A landscape with many valleys, sampled at points; each row gives a point and its height.
A ball rolls from a point to the lowest of its 2 nearest points, and stops where none of them is lower. Distance is the straight distance between rows; heights are no part of it.
zek h=615: [145 131 116 111 160 165 114 107 151 111 123 121 117 149 111 162 125 152
 151 138 118 106 116 125 131 120 108 125 130 101 109 108 131 155 163 115
 125 122 120 124 111 180 120 152  94 131 128 126  89 119 137 132 117 158
 151 128  98  77 155 137 125 115]
pek h=431: [138 110 118  88 122 146  96 129  91 123 175 100 103 136 128 153 121  95
 108  95  98 136 160 162 168 173 140 148 132  94 142 105 112 145 125 123
  91 106 117 111 116 105 181 185 175 168 166 146 163 138 147 186 116 140
 101  69 101 120 223 225  92 108]
Tunit h=365: [148 114 145 162 105 100 114 161  95 124 175  57 131 124 158 135 132  82
 105 111  61 139 161 148 136 142 175 121 159 150 155 144 131 113 119 119
 150 142 127 106 113 129 169 136 150 137 138 173 195 177 121 128 136 118
 104 109 166 149 158 173 112 115]
rozo h=422: [165 147 104 154 140  86 124 132 171 141  98 155  87 163  87  92 122 159
 107  93 173 141 140 143 155 101 129 148  95 138  92 136 160 127 131 128
  97 128 124 121 103 103  93 119 131 133 101  82 134 119  95 117 154 140
 147 127 163 117 158  93 122 173]
lotaz h=334: [157 116  76 140 144  94 158 175 157 153 144 128 154 147 113  61 164 121
 133 119 106  67 112 143 120 112 130 133 158 115  74 115 142 164 155 152
  70 112 140  88 116  84 137 150 118 110 117 104 159  98 122  78 121 153
 143 115 125 156 148  61 126 164]
fud h=439: [126 170  78 133 136  89 124 120 153 122  93 165 108 135  98 100 115 155
 112  99 191 153 139 130 163 128 100 143 103 144 113 103 139 128 112 146
  89 105 141 134 133  84  91 142 158 142 132  91 118 107 137 158 146 120
 154 105 133 141 133  86 107 181]
gidon h=385: [146 143 129 115 133  55 132 150 113 138 107 132 109 153 112  63 105 141
  96  78 160 173 151 154 161  93 133 146  71 139 129 121 154  99  90 130
 126 152 106 151 143  64 119  94 150 126  92  94 199  97 101 141 170  99
 125 111 168 149 193 112 112 168]
Sog h=477: [155 130 101 172 140 174  26 118 144  92 135  57  76 148 145 143 122 127
  82 128 142 104 147 152 193 200 135 136 178 130 169  84 129 110 168 156
  90  67 161 114  65 171 154 158 185 170 181 178 115 195 147 118 105 102
 161 104 115  96 128 158 148 120]
Gor h=568: [102 115 119  40 130 136 176 148 100 106 175  97 125 118 140  90 100  59
 143 109 107 116 154 110 153  60  84 148 137  98 120 102 107 146 147 121
 112 161  83 130 135 128 160  92 106 116 146 102 211  81 196  91 122 140
 112 108  60 114 176 121 124 135]
Duvo h=197: [136 123 143 146 105 118 147 122 124 151 116 116 176 103 114 157 157 146
 156 170  92 120  75 130  56 137 151 110 105 127 109 148 124 162 131 147
 142 137 129 138 153 117 145 143 110 134 104 138 110 120 113 128 123 143
 131 137 154 134  85 111 117 127]
rorer h=623: [159 132  95 145 140 144 100 104 173 104 127 120  82 174 103 172 142 123
 138 133 119 104 140 140 157 119 100 140 142 106  78 140 140 140 150 121
 102 107 108 102  58 214 110 150  92 132 148 112 112 135 134 132 130 175
 156 144  77  60 155 159 135 118]
fodo h=204: [121 166 106 150 130 100 169 158 152 140 119 119 192 104 117  71 131 144
 162 158 151 116  86 121  98 103 145 125 126 168 116 130 123 132 124 146
 145 167 143 135 147  71 118 100 127 107 115 123 125 117 134 101 128 116
 142 137 159 160  84  33 128 165]
valip h=600: [ 98 118 175  66 142 189 133 118 121 111 152  89 153 111 160 108  89 130
 145 119 116  93 127 106 139 122 110 127 147 108 172  66 119 137 170 124
 122 149 146 155 179 128 154 106 135 142 128 149 152 121 160  93 118  99
 111 117 110 135 131 115 147 106]
zil h=298: [168 137 119 134 133  78 102  97 142 113  69  93 144 138  69 105 118 176
 159 130 139 132  81 130 142 120 133 123  77 153  94 110 171 142 135 156
 125 150 125 175 140 137 126 108 123 145  81 113 129 109 125 131 166 123
 161 145 179 108 158  97 139 194]
Vige h=318: [123 145 127  95 127  97 128 157 104 121 141 134 108 139 123 104  81 107
  99  96 139 182 170 121 165  72 148 163 105 119 139 126 114 125  76  89
 131 160  76 129 131  99 111 120 109 130 124 114 178 115 132 173 163 120
  88 105 135 143 197 180  90 130]
Mugo h=305: [143 123 163 172 118  89 106  90 120 116  70 157 126 130 121 148 140 176
 133 147 147 171 107 139 115 141 148  95  86 165 153 151 149 119  93 133
 168 138 151 163 129 133 126  99 146 137  82 135  92 146  83 144 159 108
 136 160 187 124  92 146 143 144]
dunu h=363: [119 148 133 162 121  95 136  94 177 143  78 189 131 133  82 174 143 178
 158 192 171 158  79 110  80  88 137 100  92 143  86 174 129 120  69 107
 197 134 126 149 118 148  77 129  99 113 112 118  42 110 104 164 143 152
 159 176 158  98  63 124 129 124]
Soge h=510: [130 104 169 114 135 157 159 120 157 138 129 132 147 141 132 202 135 105
 165 189  76 112 117 104  85  68 144 120 109  89  95 172 123 142 148  80
 198 151  64 104 111 228 106 114  61 102  93 113  90 127 110 119 116 169
 110 194 103  67  94 173 149  53]
Vogam h=509: [123 131 118 197 110 150  96 120 123 104 144  95 109 119 171 138 168 110
 111 143 115  99 148 141 131 215 143 109 214 145 164 124 123 100 148 160
 121  89 198 105  95 162 138 137 164 148 185 180  95 181 130  87  88 114
 144 133 126 141  51 111 154 130]
Kur h=297: [ 89 153 157 127 138 148 115 134 126 162 117 177 146  94 136 135 135 175
 122 159 177 150 115 103  99 148 151 108 127 150 172 135 117 131  82 117
 144 128 159 147 184  88 103 136 125 112 125 162  72 140 138 162 134 114
 134 115 147 160  73 132 129 105]
Gupu h=417: [149 175  97 109 165  92 122 105 189 146  83 188 115 151  57 128 103 186
 157 162 195 165 104 107 130  43 118 127  74 119  56 128 145 136  89 105
 145 131  96 129 120 138  44 135  68  93 105  74  82  91 117 176 161 172
 149 154 138  87 148 116 130 144]
gofi h=193: [ 99 123 146 119  95 150 120 114  56 128 140 172 120 105 161 169 142 120
  98 111 133 182 140 136 123 175 126 128 109 125 194 147 114 126  85 128
 118 111 145 152 162  58 151 160 180 157 169 149  97 131 138 184 118 126
  87  95 113 184 123 191  84 107]
Kavoz h=455: [112 174  52 129 125  68 127 137 122 123 110 158 101 111  98  63 111 129
 110  86 192 167 120 155 157 135  95 145 101 150 107 116 130 133 103 185
  56 104 151 133 121  58 107 142 185 147 165  86 143  87 169 147 154 123
 155  84 129 170 165  73  98 214]
vir h=277: [130 149 148 116 144 125 128 167 141 158 153 142 113 152 142 102  96 117
  98  99 135 151 172 115 159  98 162 161 120 138 163 119 114  90 104  81
 151 150 111  98 127 107 109 120 119  93 114 151 172 140 103 156 136 126
  87 131 157 148 162 146 115 106]
zin h=450: [146  79 187 128 110 145 149 128  90 136 147 118 135 130 151 158 142 113
 142 140  64 124 132 147  93 147 141 108 121  99 128 159 141 148 132 121
 143 136 110 134 142 136 171 144 120 148 113 128 149 131 109 118 119 141
  81 135 134 126 140 182 117  91]
Derev h=428: [144  60 187  68 132 163 147  95  71 132 129 134 139 140 151 146 100 127
 125 109  72 121 137 138  99 151 133 138  91  77 159 147 138 150 145 100
 154 144 100 167 172 144 199 130 134 153 109 133 140 124  89 142 132 117
  84 128 140 115 159 207 128  82]
pubor h=626: [ 89 143 126  88 150 185 166 126 163 139 132 217 119 123 147 129 123 136
 145 143 187  98 131  78 130 113  53 139 129  92 149 115  98 117 155 119
  97 101 137 126 143 135  85 127  88 110 145 110  66 112 164 112  89 135
 131 127  72 128  94  91 149 105]
pavem h=317: [ 87 157 123 168 103 152 147 139 112 145 130 151 157  73 162 132 151 156
 132 152 149 127  98 123  99 169 136 105 151 173 170 147 108 123  93 151
 160 116 188 131 181  64 102 134 145 130 146 165  71 151 140 119 112 101
 143 127 141 192  28 100 119 129]
dalo h=490: [124  77 204 127 135 171 137 117 124 134 143 126 127 137 148 221 131 101
 129 167  76 124 140 122  81 107 150 127 125  93 125 173 121 126 133  71
 188 146  90 112 103 214 129 114  81 115 115 135 104 149  94 134 109 157
 105 173 131  89  97 203 141  40]
mon h=338: [127 115 191 119 111 110 124  98  92 133  98 171 135 130 139 114  95 155
 124 116 151 160 125 126 117 133 136 108  71 156 175 139 143 114  93 122
 167 170 133 183 164 108 136  79 152 121  69 129 144 120  87 130 170  87
 104 149 194 157 123 139 131 135]
kidid h=333: [131 133 162 188 120 101  94  82 128 141  50 173 121 129 101 182 146 202
 151 158 168 173  98 125  84 148 131  91  85 145 117 172 133 114  85 125
 180 133 150 166 136 150 101 112 133 125  99 137  27 137  92 171 163 118
 164 172 159 102  64 146 131 120]
Rudev h=269: [ 92 161 112 177  83 110 169 131 114 134 111 163 183  78 127 101 155 161
 164 151 159 116  88 134  87 149 126 105 146 184 140 144 139 132 103 178
 154 147 182 139 147  73 108 120 141 112 129 115  76 124 125  96 130 101
 156 125 165 175  45  46 149 167]
pugak h=245: [ 85 128 146 149 107 147  98 118  74 115 119 136 117  80 166 164 131 120
  96 138 152 182 142 126 139 188 138 128 143 172 209 119 114 104  87 114
 140 112 154 154 145 113 139 150 185 152 171 185  93 174 154 174 122 106
 118  97 126 185  75 198  94 110]
kep h=494: [162 135 106 197 140 159  61 138 155 130 137  90  96 150 149 137 149 140
  99 130 116  95 146 138 153 212 162 127 193 147 159 118 142 127 144 159
  86  67 180 110  93 122 141 174 162 145 156 174 104 173 117 108  98 117
 155 112 129 146  81 121 142 123]
madas h=187: [156 132 150 138 146 155  98  85 119 166  80 185 120 138 103 148 146 201
 134 133 160 131  99 135  99 199 146 113  93 117 132 142 158 143 111 124
 127 104 147 169 162  92 149 155 142 145 110 139  67 120  83 168 143 120
 131 125 166 140 108 140 133 120]
tudes h=662: [135 135 109 125 139 172 150 139 152 168 107 177 173 127 116 111 173 185
 154 151 140  70  90 110 102 158 103 121 132 110  97 140 137 172 164 150
 106 101 153 134 159  89 124 158 112 111 123 119  67  98 119 112  97 126
 150 117 128 150  83  52 151 138]
dekas h=547: [133 139  74 133 142 132 119 114 168 100 113  98 151 127  93 196 146 116
 189 184  82 107  79 114 103  67 125 126 146 104  36 144 102 160 138 112
 133 115  77 100  79 211  82 168  41 110 161 122  85 120 155 148 110 203
 185 157  68  70 120 138 116 103]
Nafe h=218: [143 145 105 122 171 122 168 169 195 162 157 145 141 149 125  32 124 142
 140 132 158  66 110 107 138  94 137 151 155 134 100 108 158 133 179 134
 123 133 142  92 117 109  88 111  93  80 119 115 151 116 129  74  90 122
 144 153 122 137 102  23 172 162]
Kikaz h=416: [178 146 100 150 157 142  71 156 176 148 141  99 108 150 113 155 139 144
 117 141 119 142 142 124 150 132 176 135 148 127 101 122 122 142 107  92
 132 116 121 109 111 122 110 203 102 111 131 156 113 151 117 188 131 165
 139 110 143 125 160 172 118  86]
Dif h=559: [ 74 106 169 133 114 151 153 161 120 122 173 119 123 139 192 145 131  40
 107 134  93 133 183 115 125  98 127 126 191 130 170 150  94 104 135 100
 159 139 129  83 100 170 122  82  98 103 150 141 165 165 139  73  89 127
  87 163 101 124  74 135 151  82]
nopa h=379: [118  95 152  64 114 124 164 117  79 137 139 148 112 146 126 120 106 106
 118  79 113 142 164 143 126  99  81 142  77  85 134 145 131 123 132 125
 115 143  81 144 134 123 167  95 144 134 106  72 182  85 115 136 149 114
  87 122 117 108 185 130 118 124]
gevep h=554: [ 92 131  92  78 126 110 150 126  99  88 154 117  95 123 133 111  97  66
 117  99 126 156 165 132 178  73  81 147 130 124 126 109  99 116 130 129
  90 148  86 120 106 166 135  96 139 127 149  97 188 113 175 111 130 137
 117 106  61 107 180 129 120 151]
Vup h=530: [115  97 116 128 134 144 164 130 158 118 139 124 162 128  95 209 140 104
 185 191  72 100  75 103  67  63 138 115 141  88  48 159 118 150 149 100
 162 124  72 102  95 233 105 147  57  89 123 108  89 117 128 106  95 200
 153 186  87  66 102 140 138  80]
lisus h=215: [147 145 143 125 156 121 142 156 158 165 131 156 143 139 115  84 106 143
 119 123 159 128 141 104 135  80 162 137 117 135 121 119 144 112 121 113
 162 161 110 112 139  88 100 100  96  89 102 120 148 111 112 136 142 117
 114 125 157 145 139  91 144 129]
boguf h=467: [161 110 126  58 154 126 152 121 139 168  98 189  95 185  88 127 109 163
 139  89 145 114 131 134 137 105  98 144  76  64  67 130 159 155 159 117
 113 122  70 129 132 124 141 129 100 137  79  54 132  61  92 159 154 145
 118 128 107  96 223 139 125 131]
noza h=462: [155 111 139 121 137 156  28 109 120  98 127  50  82 148 140 141 100 117
  99 106 110 132 159 161 191 180 133 146 146 117 173  96 116 122 156 133
 112 110 138 135 101 183 161 144 176 178 153 187 144 189 137 152 132  91
 139 123 117  98 165 208 136 109]
kure h=475: [ 93 158  97 112 119 116 134 137  89 129 138 167 120 119 122  58 115 117
  97  62 175 151 140 143 174 156 103 144 107 140 168 113 127  98 118 161
  70  95 139 135 135  31 128 127 199 145 162 112 160  93 160 133 140  91
 141  82 119 178 146 102  96 178]
piv h=351: [ 89 122 132  75  98  94 177 145  69 121 128 166 107 142 136 115  97  81
 110  92 125 182 174 144 158  65 110 148  82 118 149 144 117 111  98 111
 134 161  74 136 130 106 142  82 145 116 110  63 206  95 137 133 158 121
  76 116 108 137 177 143  95 145]
galuf h=254: [ 73 144 133 102 128 115 171 145 122 135 158 121 175  84 144  93 101 107
 152 157 147 146 105  96  95  77 133 123 116 142 133 128  89 121 100 113
 156 168 118 134 163 107  92 109 115 116 127 121 129 118 169 133 120 126
 103 136 106 158 101  98 102 130]
ridap h=394: [145 152 120 169 136 136  81 149 153 143 156 110 120 119 131 148 132 146
 106 141 135 150 150 119 145 149 186 121 165 166 152 139 123 122  88 103
 130 114 146 100 127 104 106 177 132 114 153 179 125 179 135 178 120 141
 116 110 150 155 119 159 103 102]
Fam h=471: [119  90 177 126  98 118 149 147  98 124 150 126 114 114 150 188 138  72
 130 147  68 172 154 147 111 104 159 107 124 126 146 176 115 121  99  96
 176 144  99 114 111 176 133 112 121 117 119 131 152 163 100 135 131 140
  84 153 126 103 116 202 122  72]
soz h=649: [115 148 103 155 153 188 150 140 184 159 130 190 126 133 138 133 165 158
 130 141 140  70 114  99 110 155  99 136 167 100 107 140 131 141 171 146
 107  61 152 104 115 125 108 178  84 118 148 132  54 118 127 102  72 162
 155 143 106 125  76  82 158 106]
zukor h=588: [ 99 133 137  93 161 183 134 119 162 120 146 155  81 161 150 100  88 115
  91 104 165 116 182  98 171 104  80 160 149  99 169  92 122 105 161 107
 130 126 114 114 121 163 115  90 121 114 126 117 143 129 130 102 101 107
 122 126  83 100 129 105 161  97]
sibi h=110: [125 133 141 117 123 174 115 108 100 152 132 188 120 114 128 143 149 161
 120  99 152 128 141 126 118 203 123 139 110 109 162 130 146 134 111 138
  99  95 153 150 158  70 150 169 164 159 139 135  67 123 110 165 130 129
 117  90 135 153 123 153 112 117]
gafi h=525: [ 97 128 111 204 121 135 153 146 140 107 153 109 126 116 175 126 171  76
 113 144 107  90 145 123 118 151 125 112 212 154 135 150 116 109 149 156
 136 101 181  60  92 150 102 118 132 111 171 163 119 175 149  67  69 112
 147 156 102 142  50  73 149 128]
tiz h=125: [110 137 133 126 145 117 166 172 167 160 156 139 177 115 140  54 120 157
 138 138 158 105 105 103 119  92 150 134 145 149 106 111 133 114 125 138
 152 176 142 111 153  70  84  91  97  75  96 122 162 118 121  83 100 110
 125 131 140 166  92  39 133 141]
lub h=614: [ 88 126 145  87 132 183 150 114 147 139 122 158 150 101 159 100 100 134
 136 139 154  95 114  98 108 122  86 136 142 101 156  92 112 119 163 133
 122 121 151 150 157 106 115 113 112 117 128 128  92 114 154  97 103 116
 134 122  95 133  97  82 153 107]
feli h=306: [174 131  75 160 122 108 134 153 152 155 124 133 149 136  98 128 180 146
 128 112 105  81  92 152  91 165 130 126 140 120  76 140 147 176 162 169
  74  86 137 106 136  82 157 195 127 119 119 106 115 100 113 123 113 172
 151 101 128 129 146  97 118 168]
Pibi h=637: [103 144  89 117 139 195 148 129 162 122 132 180 100 125 146 121 147 117
 132 117 161  94 147 114 137 144  61 130 169  94 128 119 109 145 166 152
  68  67 159 111 103 126 110 152 112 127 181 128  75 116 164 113  71 137
 145 122  56 115 102 105 164 126]
vomi h=498: [ 98 139 104 134  96 122 158 146 102 128 146 147 131  84 149  63 132  87
 106  79 123 130 140 144 140 159 113 134 147 156 138 130 120 127 140 172
  78 113 166 120 127  38 153 135 189 131 162 118 158 111 166 109 118 107
 128  71 126 191 121  70 102 175]
Rufa h=542: [ 93 118 136 147 119 156 167 154 146 111 191  98 127 117 183 142 154  48
 121 137  83  98 140 115 112 123 124 119 211 130 138 149 100 124 164 134
 145 115 154  59  94 164 136 112  99 101 172 149 145 166 151  68  67 138
 118 155  80 124  71  88 149  98]
buge h=404: [159 149  73 149 118  34 135 143 126 125  84 153  84 165  93  85 135 123
  99  71 154 175 142 162 180 104 115 151  79 149  75 137 159 103 104 150
  95 135 107 121  93  86 110 107 160 128 108  73 197  90 117 129 173 126
 136 117 152 140 198 101 101 196]
Riba h=289: [163 154  75 163 151 121 139 161 194 166 125 147 114 168 118  73 145 155
 116 106 134  76 113 144 139 146 132 140 163 134  84 111 165 136 172 156
  91 104 152  69 100  89 117 145 125 105 119 112 143 115 123  71 117 143
 162 129 145 147 130  33 149 162]
mogo h=392: [118 155 113 134 123  63 161 109 186 136  89 169 142 136  80 142 121 157
 165 182 176 164  81  96  96  47 124 116  80 140  64 156 123 119  95 109
 169 159  94 127 104 170  51  98  74  89  97  84  82 105 125 152 149 171
 164 191 148  84 101  97 144 140]
tuvi h=201: [105 130 156 163 112 147  95 101  90  89  98 109 120  93 165 178 142 134
 121 151 138 152 114 138 114 177 136 107 152 165 182 112 105 101 100 132
 153 119 174 161 141 143 125 100 172 161 161 196  87 171 136 146 131  82
 138 146 138 148  62 169 133 116]
dob h=560: [123 146  82 149 138 147 116  97 158  87 126  71 149 101 106 202 166 135
 163 177  84 109  75 105  98 123 119 115 164 115  59 119 110 177 151 128
 107  66 105 134  94 202 113 189  75 135 178 142  72 122 172 158 105 206
 204 129  58  69 124 151 128 118]
vego h=586: [ 91 119 148  48 159 165 155 126 113 111 177  84 147 111 162  76  78  84
 132 112 141  98 140 100 151  73  91 143 163 115 167  67 105 118 164 108
 130 177 115 150 163 143 144  82 108 116 132 145 176 120 191  92 102 109
 107 114  84 127 156 111 156 105]
fimo h=268: [162 109 144 132 114  85 100  78 119  85  66  78 125 135 103 131 123 155
 146 133 130 135  98 147 129 144 115 104  88 147 131 115 153 115 131 158
 131 149 147 182 132 176 152  96 149 156 100 117 120 132 106 113 179  97
 164 167 165  79 145 116 156 173]
rufov h=430: [172 118 102 117 131 100 117 156 101 136 158  69 138 138  92 127 133 120
 124 105  67 116 112 150 128 126 168 135 121 117  82 124 139 164 116 126
  97 137  95 118 156  96 178 182 123 138 117 126 181 108 124 169 156 174
  97  78 129 133 227 191  89 119]
keki h=420: [122 158 119 161 140 128 111 131 160 113 136 115 111 123 140 133 112 125
 116 128 150 134 145 125 151 130 137 125 150 160 143 124 138 122 129 129
 124 122 137 103 122 146 104 126 125 126 140 149 116 148 127 118 106 130
 132 120 127 125 117 117 136 129]
Led h=153: [ 90 113 171 165  89 101 132  98  81  84  95 120 130  95 148 171 151 110
 125 148 124 167 136 142 115 154 104  99 123 170 168 145 108  91  97 140
 158 126 158 159 120 174 143  76 159 152 133 141 116 170 140 108 147  91
 141 167 142 131  69 152 139 135]
Gibu h=366: [161 128 150 176 145 140  92 169 128 151 184 103 128 131 157 141 128 120
  94 139 115 148 161 122 141 144 217 136 179 155 163 147 130  96  68  92
 180 144 140  86 143 104 122 127 112  99 117 195 156 178 103 166 120 127
  92 115 180 163 105 172 113  78]
zipib h=409: [175 111 116  89 139 146  75 151 100 117 167  39 130 133 112 148 128 124
 132 114  57 119 115 132 146 160 175 146 128 118 114 108 124 156 121 103
 111 125 103 134 142 134 167 204 143 152 140 166 180 143 146 194 148 158
 100  78 116 116 225 225  85 110]
zevev h=335: [118 117 170 168  98 106 133 193 122 140 178  86 130 120 159 119 128  87
  87 124  88 150 172 135 123 122 194 130 164 155 160 167 121  93  95 102
 184 152 110  86 128 105 136 106 134  99 121 179 187 187  98 135 132 112
  83 121 188 169 120 160 117  92]
Tuzi h=484: [188 105 127 101 135 104 138 114 128 142 109 131  98 198  86 120 126 157
 129  87 116 106 140 167 142  97 109 133  88  72  70 119 171 138 153 116
 121 148  81 128 121 155 149 120 113 133  85  67 161  95  84 117 155 126
 111 123 144  86 216 146 130 139]
tuvo h=632: [185 142  95 155 163 170  85 131 195 127 154 112  65 192 127 149 137 121
 117 118  97  84 168 143 166 120 133 149 180  90  64 134 141 138 173  99
 105  88  98  54  39 204 115 166  92 107 135 128 124 153 114 118 102 171
 145 130  98  76 168 167 145  86]
doga h=244: [141 144 163 136 148 166 113 112 150 179 115 194 142 132 116 156 146 216
 127 154 163 122  98 109  80 164 154 119 101 119 142 145 139 139  91 111
 155 124 133 141 163  97 119 155  96 109 100 138  41 107  93 156 134 129
 134 134 166 147  76 122 139  94]
gop h=543: [ 89 107 104  96 107  85 133 110  77  69 133  84 106 104 156 119 117  63
 125 104 130 165 139 143 163 106  85 123 116 138 143 110  96 118 130 165
  85 146 122 140  85 166 150  98 182 173 166  94 194 109 190  97 135 118
 128 120  84 117 155 133 115 176]
nin h=531: [ 84 129  90 138 103  99 124 130 111  94 141  58 134  87 135  85 130  67
 121 115 127 125 128 135 162 130  91 121 151 165 150  95 101 106 145 169
 100 144 158 132 109 149 125  92 169 153 152 124 179 133 177  64 130  99
 133 115 112 145 112  87 138 180]
kot h=196: [ 85 114 146 108 125 132 186 135 129 123 142 142 195  83 139 131 122 115
 173 176 123 107  93  96  78 105 131 107 134 136 132 139 101 119 137 120
 181 174 126 146 157 128 124  95 108 106 115 120 111 131 136  96 109 113
 118 159 117 145  76  77 138 119]
fatol h=442: [155 155 107  79 163 101 144 119 152 170 113 194 121 168  68  96 101 162
 152 129 184 134 111  99 125  59 101 142  63  93  64 130 150 135 126  98
 129 144  63 136 144 108 104 137  74  97  81  70 114  69 111 159 169 146
 124 125 124 110 184 109 127 142]
bupok h=234: [138  92 159 137  86  91 111  72  77  83  71  65 162  84 122 141 135 126
 151 156 103 132  94 161  96 175 122  98 112 152 146 109 148 129 141 166
 146 135 179 196 141 160 184  96 180 183 113 133 122 151 115  94 169  96
 151 164 171 112 105 126 140 179]
vumu h=364: [127 124 159 116 105  66 119 125  97 100  99 132 125 125 127  94  88 125
 113 106 141 195 147 141 147  96 148 132  70 169 146 121 132 111  89 133
 157 184 124 176 149 109 119  68 156 133  79 116 189 125 109 140 185  76
 100 135 182 151 166 138 109 153]
tibad h=574: [ 80 112 137 113 139 161 143 122 124 108 150 156 102 138 167 142 119  72
 109 121 142 145 193 107 149 111  76 139 156 122 172 131 108 107 136 113
 131 129 110 109 105 186 112  84 111 114 152 124 133 136 141  98 102 125
 103 153  84 123  96 132 151  96]
muvoz h=388: [178 111 141 139 136 132  63 146 105 121 151  52 135 135 128 141 127 122
 115 125  73 141 148 141 147 153 180 133 140 146 144 117 129 140 108 105
 139 129 125 121 136 136 160 154 120 135 126 194 185 171  96 167 136 124
  88  97 147 131 184 208 107 102]
nifi h=262: [157 115 108 136  89  99 163 125 115 166 116 153 183 123  94 141 190 142
 144 126  96 103  79 150  65 156 146 120 110 106  72 146 147 168 145 158
  90 108 122 126 138  75 162 166 123 132 106 100  99  93  87 126 127 161
 131 127 155 147 130  99 118 162]
kos h=108: [125 113 167 123 124 153 164 104 135 142  98 122 186 123 138 160 134 166
 176 171 109  92  81 109  70 127 132 107 119 128 131 117 128 128 160 130
 156 144 132 147 160 165 133 100 100 126  99 122  83 108 113  87 124 116
 143 170 142 112  76  85 155 121]
rila h=199: [ 89  88 160 161  60  96 143  98  68  77  93  72 172  73 134 163 154 107
 142 167  84 128 103 148  80 170 114  72 129 162 141 150 118 110 123 164
 149 145 166 167 140 159 164  89 169 168 130 121 132 155 123  92 144 117
 138 166 155 123  77 129 139 149]
Dus h=447: [157  86 126 112 114 153  72 105  84 112 136  81 111 130 133 157 120 120
  99  97 118 122 142 142 171 206 131 139 123 104 156 110 131 134 152 133
  89  97 137 158 120 126 185 169 187 187 167 167 133 150 131 166 124 108
 113  89 108 116 176 210 102 118]
noki h=435: [172 132 112 150 142 104 101 160 144 141 136 109 121 152  93 142 136 141
 129 120  97 115 124 130 147 106 156 135 118 129  87 138 145 136 115 105
 129 119  96 116 123 128 121 152 108 131 121 118 152 132 102 157 149 153
 118 111 152 110 185 162 109 121]
vebud h=406: [153  83 181  58 140 144 116 106  87 120 132 111 111 146 140 117  95 117
 112  86 111 130 159 140 146 140 117 141  91  72 156 116 127 134 145 111
 129 143 103 169 165 140 176 119 145 159 101 130 172 109 118 163 144 102
  91 107 118 112 188 183 130 124]
vugom h=602: [148 124 131  81 164 183 111 100 146 130 106 137 109 154 124 100  89 157
 137 104 158  94 150 108 161 117  93 150 122  89 141  91 139 133 168 103
 100 133 126 140 140 156 125 116 114 127 112 124 123  98 125 122 124 111
 143 129 111  92 166 122 158 122]
dife h=517: [ 96 156  87 150  94 103 124 142  97 107 129  88 149  78 139  72 125 103
 129 118 153 134 121 153 147 173 119 116 141 181 158  96 112 112 139 185
  85 121 184 127 139  68 138 126 197 145 176 127 163 133 185  81 132  83
 158  99 136 188 123  78 113 196]

Where does a ball stop that starts at each point below?
Soge -> tiz
Kavoz -> Mugo
nopa -> tiz
Dif -> zevev
noza -> zevev
lub -> Mugo

Call two points neighbours if one is among the 2 nearest of the other. Go from one point of each pair to the other, from neighbour to neighbour, staying as low as possible. Name the highest point that can't be avoided.
Mugo and tiz -> rozo
Led and tiz -> pavem
sibi and Led -> pugak
kos and tiz -> galuf
